Each row is a point on a tangle of strands that fork, close into loops and nearly touch. The rows are in no order.
Two points are linked if the straight distance between their rows is under 0.459. Some points are linked to none.
Popez: .03	.12	.00	.31	.52	.02	.26	.31	-.02	.04	.11	-.13	.11	-.21	.17	.34	.18	.34	.13	.17	.01
deluk: -.20	-.10	-.06	-.14	.31	.45	.12	.05	-.21	.14	-.19	-.27	.33	.03	-.01	.07	-.28	.02	.07	.29	.36
rer: -.23	-.28	.03	.07	.05	.19	.24	.28	-.19	.20	-.21	-.24	.06	-.14	-.06	.50	.08	.05	.01	.36	.06
nomir: -.01	-.16	.12	.10	.10	-.02	.06	-.17	-.06	.04	.11	-.23	-.08	.06	-.16	-.07	-.06	.00	-.02	.14	.21
vetu: -.31	.14	-.21	-.20	-.22	.13	.04	.31	-.21	.10	-.25	-.02	.04	.04	.15	.11	-.05	-.14	.01	-.04	.05
zubi: -.11	.17	-.06	.08	-.13	.08	-.11	-.21	-.07	.09	.16	.03	-.13	-.06	.18	-.10	.29	-.11	-.12	-.18	-.13
pekas: .01	.43	.04	.20	.00	.04	-.09	-.13	-.09	-.08	.15	.08	-.05	-.08	.33	-.16	.16	-.05	-.16	-.21	.04
tuva: -.04	-.08	-.04	-.12	.34	.28	.01	.01	-.09	.18	.07	-.10	.07	-.06	.11	.08	-.19	.29	.10	.19	.08
puroz: .10	-.14	.10	.02	.04	-.17	-.08	-.21	.26	-.22	.14	.00	-.22	-.09	-.20	-.03	.07	-.11	-.06	.00	.01
vezak: -.12	.48	-.09	.06	-.26	.09	.00	.36	-.13	-.08	-.25	.08	-.02	-.14	.38	.16	-.01	.11	-.08	-.15	-.16
sugit: .04	-.68	.26	.26	.09	.05	.05	-.06	-.18	.07	-.09	-.18	-.10	-.12	-.26	.12	.21	.27	.07	.34	-.15
Dule: .01	.07	-.14	-.03	-.16	-.06	-.27	-.15	.17	.19	-.10	.02	-.06	.22	-.03	-.04	-.11	-.54	-.09	-.32	-.16
zenap: .09	.18	.08	.05	-.10	-.17	.10	.23	.05	-.22	.03	.22	.02	-.14	.06	.06	.24	.33	.19	-.07	-.15
kuvo: .10	.14	.12	.33	.47	-.09	.08	.17	.12	-.16	.31	-.02	-.10	-.26	.20	.10	.07	.27	.05	.06	.17
rotet: .12	-.25	-.02	-.01	.12	-.03	.15	.01	-.28	.02	.03	.00	.22	.01	-.08	-.04	.25	.35	.24	.24	.07
vavu: .18	.19	-.03	.05	-.04	-.09	-.23	-.33	.22	-.31	.14	.35	.04	-.21	.03	-.29	.32	-.26	-.18	-.24	-.22
disup: .16	-.17	.01	-.07	.01	-.16	-.04	-.35	.21	-.05	.07	.11	.08	.14	-.29	-.19	-.11	-.14	-.01	-.07	.09
dala: -.21	.20	.04	.10	-.09	.00	.18	.29	-.18	.07	-.02	-.07	-.07	-.25	.16	.38	.21	.13	-.07	.04	-.29
lepa: .07	-.09	-.10	-.10	-.11	-.11	.15	-.07	-.14	.08	-.08	.01	.07	.23	-.23	-.21	.02	.00	.10	.10	.23
nin: -.01	-.05	-.03	-.16	-.21	-.21	-.06	.13	.29	-.07	-.15	-.06	-.18	.26	-.17	.03	-.36	-.24	.07	-.02	.01
Kol: -.03	.12	.07	.19	.18	-.15	.22	.44	.04	-.10	-.03	-.06	-.05	-.20	.04	.32	.16	.29	.18	.12	-.10
zaso: .15	.00	-.11	-.03	-.09	-.08	-.32	-.28	.22	.16	-.06	.11	-.01	.17	-.18	-.05	.01	-.65	-.06	-.37	-.15
nat: .14	.32	-.11	.06	.30	-.05	.14	.23	.00	-.08	.07	.11	.14	-.02	.16	-.10	.02	.38	.19	.01	.09
zage: .19	-.19	.02	-.23	.25	.08	-.09	-.24	.06	.11	.19	.02	.18	.10	-.03	-.23	-.39	.11	.01	.04	.14
tuvup: -.06	-.19	.08	-.19	-.13	.01	-.19	-.18	.19	.09	.15	.00	-.24	-.08	-.04	.15	-.04	-.14	-.12	-.05	-.36
leven: -.14	.19	-.08	-.04	.33	.30	.21	.33	-.11	.11	-.14	-.07	.29	-.08	.15	.28	-.10	.23	.15	.22	.15
bedu: -.38	.02	-.06	-.07	-.07	.20	.06	.09	-.18	.14	-.10	-.19	-.09	.05	.03	.22	-.03	-.22	-.08	.11	.13
gos: -.16	.38	-.06	.01	-.15	.03	.20	.56	-.02	-.01	-.20	.07	-.03	-.13	.17	.34	.00	.29	.15	.01	-.13
gata: -.23	.15	-.01	.22	-.15	.04	.19	.33	-.28	.10	-.05	-.05	.03	-.18	.13	.25	.44	.05	-.02	.06	-.14
kubul: -.04	-.05	-.03	-.03	-.27	.11	-.05	-.10	-.22	.20	.11	.12	-.01	-.12	.10	.03	.38	.13	-.05	-.05	-.28
baved: .16	-.56	.16	.07	.07	.03	.00	-.16	-.20	.01	.07	-.04	-.03	-.13	-.18	.04	.35	.29	.11	.27	-.20
Dazu: -.03	.38	.11	.27	-.14	-.20	.07	.13	-.13	-.25	.00	.14	-.01	-.13	.19	-.05	.34	.16	.00	-.26	-.05
Dafo: .14	-.35	.22	.27	.30	.02	.07	-.12	-.10	-.07	-.01	-.21	.04	.02	-.23	-.10	.01	.27	.06	.24	.24
dimep: .02	.27	-.08	-.07	-.20	-.04	-.09	-.03	.05	-.02	.02	.22	.02	.06	.27	-.18	-.05	-.04	-.16	-.24	-.21
nuta: .17	-.10	.05	.13	.19	-.02	-.02	-.38	-.09	.04	.02	-.24	.05	.14	-.29	-.36	-.03	-.18	-.02	.03	.43
suf: -.29	.03	.03	.04	.03	.07	.02	.03	-.10	.10	.04	-.24	-.17	-.09	.05	.20	.07	-.12	-.08	.08	.03
pom: .07	-.26	.03	-.10	.11	.01	-.03	-.14	.01	.01	.12	-.02	-.03	.03	-.03	-.01	-.05	.18	.07	.10	-.04
bep: -.26	.17	.00	-.03	-.22	-.08	.10	.35	.05	.02	-.15	-.08	-.22	.02	.08	.21	-.11	-.10	-.04	.00	.00
zofa: .08	-.04	-.06	-.18	-.02	-.11	-.15	-.06	.27	.01	.03	.07	.05	.32	-.08	.00	-.39	-.29	-.06	-.12	-.02
detid: .06	.29	-.04	.07	-.06	-.04	.14	.11	-.14	-.12	.00	.24	.22	.00	.19	-.13	.25	.26	.14	-.09	-.01
gulu: .09	-.28	.03	-.04	.05	-.03	.02	-.14	.05	-.03	.01	-.13	-.02	.14	-.20	-.14	-.15	.05	.04	.14	.15
suru: -.46	.01	-.12	-.21	.04	.34	-.02	.11	-.14	.18	-.24	-.19	-.01	.02	.17	.20	-.15	-.34	-.13	.14	.22
Momi: -.27	.22	-.09	.05	-.40	-.08	.08	.34	-.22	.05	-.23	-.06	-.18	-.09	.12	.24	.21	-.16	-.01	-.04	-.06
Lafup: .19	-.10	.09	.31	.47	-.12	.21	.22	-.05	-.06	.07	-.06	.09	-.14	.05	.30	.23	.34	.18	.21	.03
Sif: -.26	.14	.01	.01	-.05	.02	.17	.31	.01	-.04	-.13	-.17	-.17	.03	.06	.31	-.13	-.04	.07	.12	.13
zanu: -.46	-.03	-.14	-.16	-.07	.26	.06	.26	-.17	.15	-.38	-.15	.07	.03	.14	.19	-.04	-.40	-.03	.19	.25
reguk: .08	-.29	.18	.00	.04	-.05	-.11	-.34	.21	.03	.11	-.09	-.16	-.02	-.24	-.07	-.03	-.10	-.11	.07	.04
Tukep: -.11	.35	.11	.25	.01	-.11	.16	.41	.02	-.13	-.04	-.03	-.03	-.24	.18	.33	.21	.31	.08	.03	-.20
rala: -.15	-.06	-.01	-.11	.15	.27	.01	-.19	-.13	.24	.15	-.18	.00	-.03	.10	.06	-.14	.01	-.14	.11	.09
tanug: .19	.27	.07	.01	.01	-.18	-.22	-.23	.26	-.24	.12	.30	-.03	-.09	-.01	-.24	.14	-.36	-.22	-.32	-.17
pokin: .13	.40	-.01	.11	-.09	-.22	-.14	-.16	.26	-.25	.00	.28	-.01	.06	.10	-.30	.04	-.29	-.10	-.37	-.09
Zel: -.25	-.13	.01	-.12	.20	.30	-.06	-.12	-.05	.13	-.12	-.29	.09	.14	-.04	.03	-.35	-.28	-.12	.17	.39
poder: .01	-.16	.01	-.14	-.27	.03	-.08	-.12	-.11	.09	.20	.21	-.05	-.17	.04	.01	.30	.17	.00	-.02	-.43
fide: .05	.43	-.02	.16	-.24	-.08	.01	.02	-.06	-.25	.01	.30	.05	-.10	.24	-.24	.28	.15	-.12	-.27	-.07
Lef: -.06	-.51	.26	.19	.04	.08	.09	.15	-.15	.11	-.15	-.38	-.10	-.08	-.23	.38	.02	.14	-.04	.38	-.14
fos: .33	-.23	.02	-.18	.08	-.10	-.14	-.37	.13	-.11	.26	.21	.14	-.06	-.14	-.18	.04	-.13	-.06	-.04	-.15
tener: .16	.35	-.03	-.06	-.36	.01	-.18	-.03	-.02	-.02	-.09	.37	.08	-.02	.34	-.14	-.03	.01	-.17	-.34	-.36
Vir: -.33	.01	-.02	.11	-.13	.14	.14	.15	-.39	.20	-.06	-.16	.06	-.16	.07	.30	.32	-.12	-.06	.08	-.06
Zepaf: -.13	.14	-.12	-.02	-.09	.18	.05	.05	-.31	.21	.00	.07	.21	.04	.25	-.05	.19	.01	.04	-.01	.01
borup: -.29	.18	-.07	-.07	.01	.11	.21	.47	-.06	.04	-.18	-.07	-.02	-.08	.14	.35	-.11	.10	.12	.15	.06
Sesip: -.11	.25	-.03	-.07	.01	-.02	-.07	-.01	.18	-.01	.08	.05	-.13	.10	.16	.02	-.22	-.08	-.10	-.14	-.04
zat: .10	-.04	.14	.19	.37	-.04	.07	-.06	.09	-.13	.27	-.02	-.11	-.16	.05	.02	.14	.18	.04	.05	.13
vip: -.35	.14	.03	.09	-.07	.19	.07	.13	-.22	.18	.05	-.20	.00	-.12	.22	.24	.24	-.09	-.14	.03	-.04
bodad: .11	-.14	.04	-.12	.21	.04	-.04	-.10	-.04	.03	.27	.13	.02	-.11	.12	.01	.05	.35	.01	.03	-.09
zuda: -.06	-.19	-.02	-.18	.36	.38	-.03	-.12	-.04	.23	.10	-.24	.08	-.02	.01	.01	-.37	.24	-.02	.20	.15
makom: -.01	-.32	.10	-.06	-.04	.04	-.15	-.33	.13	.14	.16	-.10	-.19	-.05	-.19	.07	-.07	-.12	-.10	.01	-.17
pab: .16	-.25	.04	-.02	.09	.02	-.10	-.46	.08	.12	.00	-.10	.06	.14	-.34	-.21	-.13	-.23	-.07	-.03	.16
ritov: .01	-.29	.07	.02	-.09	.11	-.05	-.24	.08	.10	-.21	-.34	-.02	.19	-.37	-.19	-.31	-.30	-.16	.09	.31
vapot: .29	-.03	-.07	-.30	-.08	-.18	-.13	-.14	.33	-.14	.15	.34	.22	.22	-.14	-.14	-.17	-.19	-.01	-.19	-.15
biko: -.16	.37	-.01	.11	.05	.05	.07	.07	-.07	-.04	.11	-.03	-.09	-.05	.29	.04	.10	-.02	-.10	-.16	.03
mulu: -.01	.03	-.17	-.23	.02	.02	-.02	-.02	.11	.12	-.05	.00	-.02	.27	.00	-.05	-.37	-.13	.01	-.06	.10
fenod: .17	-.12	-.12	.00	-.18	-.08	-.23	-.29	.12	.16	-.09	.06	.04	.19	-.28	-.16	.06	-.49	-.01	-.24	.01
tud: .03	.34	.05	.16	-.20	-.21	.13	.35	-.01	-.23	-.07	.15	-.04	-.17	.18	.11	.22	.33	.08	-.16	-.11
Luno: .11	-.43	.15	.13	.02	.15	-.06	-.36	.03	.11	-.15	-.32	.01	.12	-.39	-.21	-.25	-.10	-.10	.10	.23
Nul: -.08	-.10	.03	-.10	.10	.05	.10	.24	.13	-.01	-.10	-.17	-.03	.09	-.16	.20	-.35	.16	.14	.30	.16
sedi: -.15	-.13	.00	-.06	.26	.35	.08	-.16	-.16	.15	-.15	-.34	.18	.08	-.04	-.07	-.35	-.03	-.06	.20	.40
kor: .22	.23	-.10	-.05	-.48	-.09	-.24	-.02	.07	.02	-.12	.42	.05	.06	.15	-.17	.16	-.32	-.15	-.42	-.38
lofa: .07	.38	-.09	.02	-.15	-.18	-.10	-.09	.05	-.13	-.06	.18	-.01	.18	.07	-.23	.07	-.27	-.02	-.29	.09
piri: -.13	-.01	-.08	-.03	-.01	.04	-.06	-.28	-.04	.22	-.04	-.22	-.08	.18	-.13	-.12	-.10	-.48	-.11	-.08	.15
Fif: .00	-.04	.16	.13	.21	-.09	.04	.11	.15	-.13	.26	.01	-.20	-.25	.06	.20	.18	.26	.07	.10	-.20
Dap: -.12	-.04	-.08	-.15	-.13	-.09	.03	.16	.13	.03	-.22	-.09	-.15	.25	-.20	.00	-.40	-.28	.04	-.01	.18
fuzo: -.10	-.19	.09	-.12	.13	.24	-.07	-.20	.01	.29	.25	-.11	-.11	-.06	.06	.13	-.11	.08	-.09	.12	-.02
gobib: .08	.41	-.15	-.03	.02	.00	.16	.29	-.12	-.06	-.06	.16	.25	.07	.19	-.12	.03	.40	.22	-.09	.05
gog: .06	.16	-.15	-.08	.02	-.08	.20	.17	-.13	-.02	-.05	.11	.25	.21	.00	-.17	.01	.16	.26	.05	.24
peris: .14	-.31	.07	-.06	-.12	-.05	-.08	-.17	.15	.06	-.24	-.21	.02	.22	-.51	-.16	-.39	-.22	-.03	.06	.17
mufa: -.09	.28	-.04	-.09	-.12	.03	-.06	.13	.08	.00	.01	.12	-.08	.03	.27	.00	-.14	.11	-.04	-.17	-.11
Padoz: -.12	-.43	.14	.11	-.03	.15	.17	.22	-.11	.14	-.26	-.36	-.01	-.09	-.22	.36	-.05	.19	.03	.35	.03
Busu: -.11	.14	-.10	-.02	-.21	-.14	.19	.45	-.14	-.03	-.17	.10	.06	.01	.01	.12	.07	.15	.16	.03	.05
Ret: .16	-.46	.21	.10	.13	.07	-.07	-.37	.03	.01	.05	-.20	-.09	-.02	-.31	-.18	-.11	-.04	-.14	.13	.13
kefod: .00	-.16	.18	.04	.11	-.10	-.06	-.04	.22	-.15	.22	.00	-.28	-.26	.03	.11	.12	.15	.00	.06	-.22
duzi: -.30	-.03	-.01	-.02	.05	.08	.20	.41	-.07	.11	-.21	-.21	.04	-.11	.01	.51	.01	.05	.10	.30	.01
kof: .27	-.37	.19	.28	.36	.05	.05	-.19	-.05	-.17	.04	-.26	.06	.05	-.25	-.27	-.09	.19	-.03	.19	.41
domed: -.23	-.04	-.10	-.08	.00	.20	-.10	-.11	-.10	.20	-.17	-.23	-.07	.20	-.04	-.03	-.25	-.40	-.14	.07	.25
ketu: .17	.31	.01	.06	-.39	-.15	-.16	-.11	.06	-.23	-.09	.37	.00	-.02	.13	-.17	.22	-.16	-.12	-.33	-.29
bokel: .00	.24	-.03	.08	-.09	-.26	-.01	-.03	.16	-.16	-.03	.01	-.13	.20	-.11	-.19	.01	-.27	.04	-.22	.18
kuzod: .04	.08	.05	.12	.01	-.26	-.01	-.14	.19	-.21	.02	-.04	-.21	.09	-.26	-.15	.07	-.22	.09	-.09	.25
dud: -.04	.00	-.10	-.08	-.07	.00	-.18	-.22	.07	.19	-.04	-.06	-.08	.26	-.12	.00	-.18	-.47	-.09	-.15	.02
Fepe: .28	.03	-.07	-.18	-.11	-.23	-.17	-.12	.32	-.23	.11	.43	.16	.06	-.13	-.11	.01	-.21	-.02	-.22	-.32
Dabi: .09	.26	-.01	.10	.09	-.17	.03	-.07	.00	-.18	.19	.11	.02	.02	.06	-.20	.15	-.02	.01	-.16	.10
gara: -.11	.06	-.11	-.15	.15	.24	-.09	-.29	-.17	.29	.10	-.11	.03	.05	.24	-.12	-.12	-.15	-.16	-.02	.09
nazav: .19	.13	-.05	.06	.31	-.03	.09	.11	-.04	-.10	.20	.14	.11	-.14	.21	-.07	.16	.48	.15	.07	-.03
kuv: -.06	.08	-.01	.09	.09	-.03	.17	.21	-.06	-.02	.09	-.01	.04	-.09	.11	.16	.12	.30	.17	.06	-.06
Taram: .11	-.01	-.10	-.02	.09	-.09	.12	-.06	-.18	-.06	-.03	-.04	.21	.19	-.09	-.29	.03	.14	.14	.03	.34
gom: -.03	.47	-.01	.03	-.42	.07	-.12	.26	-.10	-.02	-.27	.20	-.10	-.12	.37	.06	-.06	.15	-.20	-.21	-.31
Sipel: -.04	.03	-.02	-.03	.23	.06	.05	.10	-.07	.03	.09	-.08	.06	-.03	.06	.13	-.04	.27	.07	.12	.06
teru: .13	-.02	.11	.01	.16	-.18	-.09	-.09	.27	-.26	.28	.10	-.10	-.12	-.03	-.07	-.02	.07	-.02	-.02	-.03
samu: .11	-.22	-.08	.03	-.09	-.06	-.16	-.41	.11	.09	-.01	-.08	-.08	.09	-.38	-.11	.04	-.43	-.05	-.07	.08
lafan: .03	-.12	-.04	-.24	-.30	-.03	-.10	.03	.11	.11	.06	.19	-.04	.00	.03	.10	-.05	-.13	-.06	-.16	-.39
numis: .10	-.11	.11	.29	.25	-.14	.13	.11	-.02	-.12	.20	-.08	-.05	-.19	.03	.22	.27	.31	.09	.25	-.12
sugem: -.08	.23	-.12	-.07	-.29	-.08	.10	.59	-.09	.04	-.29	.13	.06	-.02	.07	.19	-.01	.22	.16	.01	-.07
Difo: .03	-.43	.06	.09	.26	.13	.09	.13	-.08	.07	-.11	-.16	.02	-.02	-.09	.28	-.06	.47	.27	.37	-.14
Gudab: -.07	.36	-.03	.21	-.13	-.14	.19	.43	-.15	-.13	-.12	.05	.01	-.14	.14	.18	.26	.20	.07	-.06	-.05
sek: .32	-.29	.02	-.22	.23	-.04	-.10	-.38	.14	-.06	.22	.17	.23	.05	-.17	-.27	-.06	.06	.02	.03	.01
dom: -.31	.19	-.15	.00	-.02	-.03	.22	.29	-.10	-.03	-.24	-.06	.02	.19	-.02	.04	-.13	-.19	.11	.13	.42
nulad: -.27	.27	.01	.08	-.24	.06	.12	.44	-.07	.00	-.11	.01	-.09	-.20	.27	.34	.08	.20	-.02	-.01	-.31
Boso: .07	-.26	.00	-.25	.22	.25	-.13	-.22	.07	.24	.17	-.10	.10	.12	-.04	-.08	-.46	.13	-.07	.14	.08
dos: .26	-.15	-.08	-.19	-.05	-.08	-.19	-.25	.21	-.20	.13	.34	.12	-.04	-.14	-.14	.15	-.24	-.04	-.11	-.27
Vanem: .25	-.60	.31	.43	.40	.04	.08	.10	.13	-.15	-.08	-.18	-.11	-.09	-.23	.05	-.18	.44	.09	.38	.04
Muvun: .00	-.27	.19	.27	.24	.06	.03	-.26	-.10	.01	.09	-.30	-.13	-.06	-.20	-.07	.13	-.06	-.05	.15	.29
losim: .04	.06	-.01	-.16	-.18	-.27	-.02	.12	.33	-.12	.00	.13	-.18	.14	-.13	.07	-.23	-.05	.09	-.09	-.13
nife: -.26	.18	.09	.00	-.18	-.07	-.06	.14	.07	.01	-.01	-.07	-.26	-.03	.11	.17	-.04	-.13	-.10	-.11	-.16
zise: .02	-.08	-.14	-.26	-.10	.05	-.04	.01	.04	.13	.00	.08	.01	.12	-.05	.02	-.24	-.02	.05	.01	-.08
Zef: .10	.11	.04	.14	.08	-.22	.12	-.07	.05	-.22	.07	-.01	-.06	.09	-.11	-.14	.07	.00	.13	.02	.19
Fil: -.15	-.09	-.11	-.14	-.05	.12	.09	-.02	-.21	.17	-.13	-.11	.16	.17	-.13	-.06	-.18	-.09	.07	.09	.21
Novaf: -.04	.06	.01	.11	-.10	-.09	-.05	-.19	-.07	-.01	.15	.08	-.09	-.12	.01	-.07	.44	-.12	-.07	-.11	-.10
fefid: .01	-.28	.05	-.07	-.06	.02	.04	.03	.09	.03	-.33	-.25	.05	.18	-.32	-.12	-.48	.02	.08	.20	.28
fono: .11	.32	-.02	.03	-.41	.04	-.12	.07	-.13	-.03	-.13	.28	.00	-.04	.39	-.04	.06	.14	-.15	-.22	-.33
sos: .11	-.16	.00	-.22	-.30	-.07	-.13	-.18	.04	.01	.08	.24	-.04	-.09	-.04	-.03	.19	-.06	-.05	-.11	-.41
subi: .06	.09	-.07	.04	-.04	-.12	.22	.23	-.20	-.06	-.03	.11	.26	.10	.03	-.09	.22	.28	.25	.09	.06
Bek: -.01	-.16	-.05	-.10	-.15	-.08	.01	-.07	-.06	.12	-.14	-.11	.06	.22	-.27	-.17	-.13	-.21	.06	.02	.21
peta: -.08	-.07	-.18	-.30	-.19	.06	-.15	.00	.02	.29	.00	.14	-.02	.09	.13	.07	-.22	-.04	.00	-.08	-.29
tak: .14	.09	.02	-.05	.25	.07	-.02	.00	.06	-.05	.31	.20	.07	-.21	.27	-.08	.13	.41	.08	.05	-.13
tas: -.01	-.04	.07	-.11	-.14	-.09	-.06	.03	.25	-.16	.15	.17	-.22	-.09	.06	.09	-.01	.06	-.04	-.08	-.31
buri: -.21	.36	-.11	-.04	-.17	.08	.02	.33	-.15	.03	-.19	.03	-.02	.01	.29	.13	-.01	-.03	-.06	-.10	-.04
Rakub: .06	.12	.01	-.15	-.24	-.20	-.06	.13	.28	-.12	.03	.21	-.14	.01	.02	.04	-.08	.03	.02	-.17	-.31
Regu: .06	.41	-.10	.03	-.11	-.02	-.13	-.22	.03	.00	.08	.14	.02	.09	.23	-.31	.12	-.29	-.11	-.34	.03
dedar: .00	-.64	.28	.36	.00	.10	.09	.03	-.18	.06	-.19	-.36	-.16	-.10	-.30	.24	.10	.21	.01	.36	-.08
pazo: -.06	.17	-.15	-.12	-.18	-.09	.01	.01	-.12	.05	-.10	.12	.01	.20	.03	-.14	-.03	-.13	.06	-.13	.06
bosab: .04	.52	-.04	.13	-.08	.07	-.14	-.11	-.09	-.04	-.07	.14	.00	.02	.36	-.26	.03	-.09	-.24	-.29	-.02
vum: .19	.05	.06	-.08	.14	-.21	-.16	-.20	.37	-.37	.29	.25	-.07	-.10	-.10	-.17	-.04	-.11	-.05	-.11	-.03
nosu: -.04	.21	-.01	.05	.11	-.02	.07	.05	-.07	-.02	.12	-.01	.03	.02	.12	-.09	.06	.06	-.04	-.08	.16
nen: -.18	-.08	-.12	-.17	.10	.26	.17	.10	-.26	.21	-.20	-.17	.23	.07	.01	.09	-.09	-.01	.05	.20	.34
vazap: .06	-.21	.14	.25	.04	.10	-.05	-.38	-.16	.09	.01	-.29	-.02	.03	-.33	-.22	.07	-.17	-.05	.07	.38
zed: .21	.08	-.08	-.13	-.21	-.14	-.30	-.16	.28	-.14	.02	.34	.11	.05	-.03	-.14	.04	-.38	-.15	-.36	-.41
Nuku: -.23	.05	-.17	-.09	-.11	-.06	.05	.18	.04	.01	-.21	-.08	-.06	.23	-.02	.07	-.28	-.21	.11	-.01	.27
Zin: .16	-.45	.04	.02	.03	.06	.01	-.26	-.31	.05	.14	.00	.14	-.10	-.07	-.07	.36	.22	.13	.13	-.13
Faka: .01	.19	-.06	.04	-.01	.15	-.18	-.28	-.10	.14	.22	.04	-.03	-.07	.26	-.14	.16	-.22	-.25	-.23	-.14
Fulu: -.38	.21	-.15	-.15	.03	.24	.19	.43	-.12	.00	-.29	-.06	.14	-.05	.17	.34	-.16	-.07	.05	.16	.16
daf: -.05	.23	-.16	-.01	.10	.21	-.11	-.17	-.19	.20	.17	-.01	-.01	.00	.36	-.13	.01	-.13	-.19	-.12	.06
Zofet: .01	.25	.08	.29	.50	-.02	.16	.24	.09	-.04	.27	-.12	-.03	-.28	.26	.29	.04	.30	-.04	.06	.00
deru: .19	-.33	.15	.18	.37	-.05	.02	-.13	.05	-.16	.17	-.09	-.10	-.08	-.08	-.09	.06	.20	-.01	.13	.21
Vuku: .01	-.23	.10	-.11	-.02	-.04	-.07	-.09	.26	-.05	.19	.02	-.25	-.19	-.08	.18	.00	.06	-.06	.04	-.28
dalep: .13	-.19	-.05	-.01	.08	.00	-.01	-.27	-.23	.02	.24	.17	.18	-.14	.06	-.18	.50	.22	.13	.08	-.10
ruvut: .27	-.01	.02	-.08	.06	-.22	-.11	-.22	.37	-.26	.12	.16	.06	.00	-.24	-.19	-.06	-.19	-.05	-.10	.01
Nel: .13	.16	-.05	-.07	-.27	-.08	-.26	-.08	.16	.00	-.02	.24	-.01	.10	.10	-.06	-.01	-.34	-.21	-.35	-.34
Babi: .01	.17	-.08	-.11	.03	-.08	-.15	-.06	.21	.04	.15	.07	-.03	.22	.10	-.11	-.25	-.35	-.13	-.24	.00
Lamip: .38	-.55	.15	.05	.21	-.02	-.06	-.35	.09	-.20	.03	-.03	.12	.00	-.36	-.37	-.07	.12	.07	.14	.16
nuf: .08	.31	-.01	.10	-.35	-.18	-.02	.03	-.07	-.23	-.04	.31	.03	-.12	.08	-.20	.30	-.04	.01	-.28	-.19
Tobis: .07	.05	-.03	-.09	-.28	-.22	.09	.23	-.04	-.24	-.01	.24	.03	-.04	-.04	-.08	.22	.29	.19	-.07	-.17
peto: .11	.15	.00	.06	-.17	-.10	-.11	-.28	.03	-.13	.17	.24	-.04	-.17	.07	-.24	.35	-.13	-.04	-.26	-.16
mavo: .01	.11	-.08	-.09	-.34	-.22	.08	.31	-.04	-.07	-.08	.15	-.03	.04	-.01	-.04	.08	.10	.21	-.10	-.08
vomen: .29	-.30	.01	-.12	.23	.05	-.06	-.39	.05	-.01	.18	.00	.22	.05	-.14	-.32	-.19	.04	.02	.02	.20
bug: -.43	.17	-.17	-.16	-.15	.22	.15	.43	-.19	.11	-.38	-.07	.07	-.02	.27	.26	-.05	-.28	.01	.10	.15
daz: .14	-.40	.01	.11	.12	.02	.22	.24	-.10	-.08	-.31	-.15	.20	.09	-.27	.06	-.09	.45	.38	.36	.03
Des: .21	.04	-.07	-.23	.06	-.19	-.14	-.07	.35	-.06	.10	.21	.09	.17	-.03	-.10	-.34	-.12	-.01	-.10	-.06
befen: .15	-.26	.12	.15	.36	.06	-.02	-.29	-.02	.03	.02	-.23	.06	.07	-.22	-.29	-.19	-.03	-.05	.08	.47
povif: -.15	.09	.09	.05	.04	-.04	-.02	.09	.07	.00	.10	-.11	-.25	-.11	.07	.21	.07	.04	-.04	.04	-.10
suda: -.08	-.39	.14	-.07	.25	.26	-.10	-.14	.01	.18	.20	-.23	-.16	-.16	.00	.18	-.11	.19	-.10	.20	-.07
Tig: .07	-.40	.09	.00	-.13	.03	.05	-.03	-.01	.03	-.37	-.27	.00	.20	-.49	-.14	-.30	-.01	.03	.18	.23

A fork is a point with three links, a tip a point with one. Leave the first point through the second and follow the links. Name the first fork or tip that comes.
zuda, tuva | tud
mavo, Busu | suf
rala, gara | lofa
zat, kuvo | Vuku
lepa, Bek | reguk
dimep, tener | bug
peto, Novaf | suda

How many points has the smallest loop of links through each point below? Write - if it is on no loop.
Boso | 22
suf | 11
Regu | 10
duzi | -
vavu | -
